Each row is a point on a landscape with many valleys, with its height.
From any point a ball rolls to the lowest of the 2 points nearest to it. It stops when none of these is lower. Distance is the straight distance between rows; heights are no part of it.
Q597: [113 125 168 101 103 188 135 146 150 133 113 159 100 129 132  80 159 159
 178  94  59]  h=367
Q973: [129 157 129 137 147 121 112 121 116 126 105 131 111 137  98 104 166 115
  96 104  94]  h=205
Q937: [158 101 130 141 104 142  55 153 102 141  69 151 121 108 124 138  98 139
 154 137 151]  h=109
Q397: [147 131 125  80 179  95 105 135 130  86 159  87 181 120 148 145 149  90
 133 101 154]  h=194
Q650: [157 110  37 105 150 117  75 148 123 122  94 108 141 137 109 142  94 112
 134 123 158]  h=197
Q685: [103 166  91 144  90 143 162 130 132 100  98 177 144 151 130 148  57 135
 105 103 105]  h=108
Q901: [ 62 133 141 142 155 187 109  80 154 111 183 188 121 174 159 125 118 109
 126 103 118]  h=240
Q478: [113 166 117  91 100 104 194 125 115  96 124 126 107 130 103 131 151 111
 117 136  71]  h=461
Q121: [123 106  47 111 132 135 105 121 119 174 192  85 169 139 111  97 197 132
  99  90 134]  h=297
Q135: [109 178 139  82 143 183 116  93 122 135 188 211 105 149 109  99 147 143
 144 124 100]  h=395
Q849: [105 133  33 100 137 138 100  66  94 114 146 124 146 133  97 154 114 100
 150 150 115]  h=502
Q18: [ 68  97 122 166  91 154 159 130 152 135 112 161 103 135 136 169 114 132
 121 111 146]  h=303
Q85: [ 65  86  72 124 118 115  64 104 119 162 172 120 138 138 123  99 189 102
 103 126 131]  h=334
Q92: [ 66  79 127 135 132 123  91  72  91 107 124 117 161  71 130 143 142  96
 131 180 112]  h=416
Q470: [141 162 171 106  86 123 151 158 148  82 136 139  81 164 150 124 125 113
 156 100 123]  h=343
Q429: [115 118 180 162 173 179 141 144 132 118 111 146 167  90 146 120 116 157
 169  82 104]  h=168
Q518: [106 126 110 159 159 119 112  64 148 119 170 105 119 126 124 114 127 105
 115 127 152]  h=149
Q704: [171 171 163 118 154 127  96 151 137 121 142 122 135 166 120  44 170 129
 158 137 134]  h=286
Q402: [109 131 148 130 148 120  94  89 154  84 150 118  93 102 146 106 152  92
 105 108 156]  h=111
Q129: [156 121 192 155 161 168 123 165 129 109  69 134 141  91 133 134 124 149
 161 113 134]  h=212
Q352: [101 126 137 148  85 123 155 190 124 135 129 146 167 125 152  91 110 145
 161 107 110]  h=172
Q877: [ 95 145 156 125 146 144 123 139 150 159 154 146 141  90 130  26 186 132
 143 120 122]  h=345
Q710: [129 117 160 114 163 102  94 130 133  92 132 116 125 100 147 145 146  92
 149 113 158]  h=153
Q956: [167 133 105 105 148 114 122 185 113 116 154  61 217 143 146 113 159 119
 109  93 153]  h=235
Q526: [ 96 135 116 144 114 127 105 106 126  74 126  95 132  83 139 144 146 112
  70 126 189]  h=54
Q568: [ 49  81 100 156 102 145  80 104 100 128 148 133 137 107 143 128 158 101
 127 139 153]  h=373
Q622: [115 145  68 126 135 133 135  92  81 140 120 140 138 100  78 141 119 124
 169 146 105]  h=527
Q38: [158 159 158 110 134 111 110 157 150 108 132 141 171 158 138  51 120 113
 192 137  94]  h=253
Q9: [148 147 148  88 191 112 124  97 147 148 153 138  95 147 100 109 153 108
 171 131 106]  h=222
Q32: [108  89 122 105 112  77 207 155 118 164 134  96 128 118 123 180 140 122
 139 150 113]  h=384
Q668: [158 145 128 157 139 128 161 130 131 154 125 122 103 107 131 187 104 166
 101 156 206]  h=624
Q934: [110  86 172 140  91  93 153 181 122 149  85 136 164  90 145 117 115 135
 132 143  96]  h=245
Q194: [126 121 133 133  99 134 155 127 135 142  51 175 161  57 136 162  90 154
  95 187 109]  h=726
Q310: [166 153 117 101 100 109 155 166  76 129 144  83 170 102 120 146 135 152
 157 165 161]  h=326
Q106: [156 137  80 110 161 144 101 147 133 130 144 138  92 160 123 112 115 108
 206 111 154]  h=327
Q646: [ 68 118  78 175 101 165 163  93 127 133 126 149 126 161 129 193  69 116
 130 157 147]  h=242
Q492: [135 132 112  92 144  98 175 128 156 143 136 101  81 152  92 148 173  97
 179 118 120]  h=262
Q764: [168 153 176 137  83 134 132 202 154 114  97 154 130 177 173 143  87 158
 117 135 171]  h=261
Q424: [105 132 127 152 137 169 109  87 142  82 161 171  95 179 168 160  75 115
 130  83 114]  h=285
Q718: [140 160 152 135 139  88 123 158 137  90 140 114 168 139 158  81 116 102
 123 106 119]  h=209
Q989: [ 85 121  71 110 149 124  70  97 139 133 191 133 151 184 140  80 146 101
  65 116 131]  h=366
Q264: [ 94 176 131 109 133 158 169  86 123 112 160 176  96 144 108 113 153 124
 122 122  66]  h=427
Q15: [124 112 141 156 113 122 123 140 104 143  65 127  81 124  94 130 172 136
  56 125 107]  h=162
Q267: [143 131 158 134 111 174 170 140 179 151  54 192 138  85 158 177  95 175
 107 151 119]  h=698
Q195: [ 85  84 160 146 105 119 164 160 167 126  87 146 116  81 151 150 125 122
 119 130 153]  h=310
Q634: [143 134 155 136 105 185 175 116 150 136  98 177  90 111 153 210  76 180
 119 139 145]  h=670
Q277: [133 114 142 123 150 127  30 106 143 165 188 164 101 164 143  70 121 125
 117 113 137]  h=409
Q969: [ 88 155 139 146 151 178 129 107 125 123 195 174 163 125 167  90 102 150
 151  95 115]  h=175
Q921: [139 104 143 170 120 115 126 125 122 163  67 140 103 115 102 156 111 151
  92 137 113]  h=116
Q821: [179 149 167 155 149 142 136 181 111 132 114 125  85 177 134 167 134 149
 141 119 177]  h=622
Q833: [ 97 118 124 176 111 154 167  82 136 142 142 130 106  86 118 112  96 149
 145 142 109]  h=243
Q942: [138 109 149 120 131  87 160 125 148 124 147  64 109 127 127 169 168 120
  72 112 147]  h=576
Q954: [130 165 135 104 156 120 109 155 152 131 164 110 161 116 133  43 192 122
 145 120 158]  h=312
Q260: [162 151 146 119 123 138 144 149 113 119  74 155 164  57 140 170  95 157
 141 181 163]  h=750
Q751: [156 166  98 107 120 106 117 115 162 119 130  79 101 124  98  75 170 117
 112 113 136]  h=244
Q971: [ 93 110 131 190 157 152 131  41 158 121 156 121 115 122 129 122  79 119
 153 140 121]  h=191
Q461: [135 120 105 128 144 116 150 144 156 148 138 132  79 144 116 147 127 107
 203 113 150]  h=296
Q144: [117 130 141 118  57  81 188 141 106 132 137 117 109 104 142 149 112 150
  70 165 122]  h=525
Q654: [148  79 188 151 142 120 119 115  68 146 111 119  87 106 123 137 124 153
  96 149  72]  h=55
Q662: [175 117 140 121 116 103 139 173 142 145 116  63 116 130 125 163 171 144
  99 125 195]  h=595
Q423: [ 93 129  96 164  92 130 148  79 121 123  90 157 145 132 111 172  56 126
  98 156  97]  h=183
Q398: [100  96 149 126 100  98 195 126 116 114 160  72  98  93 150 145 161 132
  65 151 148]  h=554
Q656: [151 160 119 130  91 111 151  96 147 124 130  97  64 113 101  98 128 132
 113 135 131]  h=271
Q720: [167 140 101 114 173 110  96 169  84 142 181  81 191 159 144  95 137 131
 151 119 155]  h=263
Q170: [ 99  93 100 101 152 100  74  59 131  91 149  99 186 119 136 145 130  70
 119 151 115]  h=451
Q643: [ 88  99 130 131 119 182 132  94 152 148 132 163  92 109 119 114 134 141
 181 113  85]  h=306
Q732: [145 108 159 132 165 100 135  84  65 144 140  92 126  96 106 121 147 135
  92 158  66]  h=104
Q835: [148 150  64  92 128 126 110  93 152 147 192  76 120 141 107  80 181 124
 101 106 144]  h=268
Q59: [142  99 101 134 158 107 110  94 120 109 120  79 171 141 116 196 118 112
  71 116 141]  h=269
Q237: [102 118  79  83 124  90  97  64 116 126 161 131 151 140 112 135 120  78
 147 160  85]  h=478
Q812: [145  93  78 109  88 106  58 148 127 138  83 126 116 116 123 146 100 111
 137 135 172]  h=157
Q238: [113 156 101  85 164 171 100 126 139 148 181 193  86 173 120  96 151 115
 172 101 146]  h=362
Q926: [129 170 155 142 121 111 154 163 131  78  96 119 163  96 138 100 125 127
 100 112 132]  h=167
Q645: [159 119 165 126  71 147 168 179 113 151  96 122  82 141 104  89 159 160
 174 165  89]  h=404
Q848: [110 144 144 106  65 115 197 151 124  99  93 141  98  96 121 134 122 122
 120 149  95]  h=490
Q312: [ 86  65  87 125 139  94 166 102 138 159 146  85 139 154 110 193 145  94
 146 132 112]  h=340
Q197: [136  88 159 134 154 141  41 116 113 144 158 166 114 151 161 128 113 127
 160  93 112]  h=435
Q845: [116 131 152 173 141 153 146 159 120 139 149 154 170 137 155 107  95 157
 167  85 108]  h=106
Q192: [129 146 117 115 172 108  59 134 132 134 185 150 137 192 154  69 119 112
  76 104 127]  h=388
Q708: [153 129 105 127 116 111 143 128  88 155  77 117 141  98  72 118 131 143
 157 157  85]  h=553
Q82: [128 114 163 128 153 110 113  69 108 179 157 147 109 127 102  88 143 135
 116 158  54]  h=151
Q43: [128 172 122 149 148 130 130 159 114  85 120 110 156 112 136 144 140 127
  75  95 190]  h=112
Q774: [176 155 154 122  93 120 106 181 133  87 115 139 127 198 155 111  80 120
 157 119 134]  h=302
Q140: [190 139 118 131 132 121 138 136 161 162  97  92 104 130 112 181 146 161
  67 142 211]  h=609
Q168: [179 125 170 152 122 119 152 200 119 152  97  99 104 160 119 136 167 156
 132 155 167]  h=610
Q428: [146 112  52 106 143 105 102  96 145 100  98  86 169 132 102 146 116 106
  80 113 120]  h=237
Q745: [158 146 115 148 144 101 139 172  85 154 159 100 185 129 138 120 106 143
 163 130 145]  h=291
Q616: [138 130 169 149 133 138 195 150 104 133 130 143 101  96 149 192 107 152
 125 152 169]  h=642
Q446: [ 91  78  83 144 144 131 153  96 119 135 119  92 164 161 112 222 144 102
 103 146 146]  h=304
Q162: [161 137 166 128  63 148 148 109 157 121 108 118  72 110 125  97  94 156
 159 129  93]  h=317
Q24: [164 161 130 136 120 122 104 195 138  96  70 156 162 157 157 133  74 139
  75 129 164]  h=220
Q832: [169 106 167 130 117 183  94 172 120 127  52 151 149 114 128 132 107 166
 191 131 125]  h=166
Q858: [154  94 184 103  84 182 156 155 141 130  87 128  85 109 135  98 141 166
 191 134  85]  h=368
Q911: [144 171 116 129 119 100 153 161 141  94  69 144 143 172 128 157  85 119
  69 103 126]  h=177
Q797: [139 130 140 100 181  89  94  81 121 172 180 131 140 137 106  95 145 122
 129 147 103]  h=187

For each start below, name the point where the ball stops.
Q32 => Q937
Q144 => Q654
Q849 => Q85
Q954 => Q526
Q877 => Q526
Q106 => Q654
Q470 => Q685
Q310 => Q402
Q858 => Q402
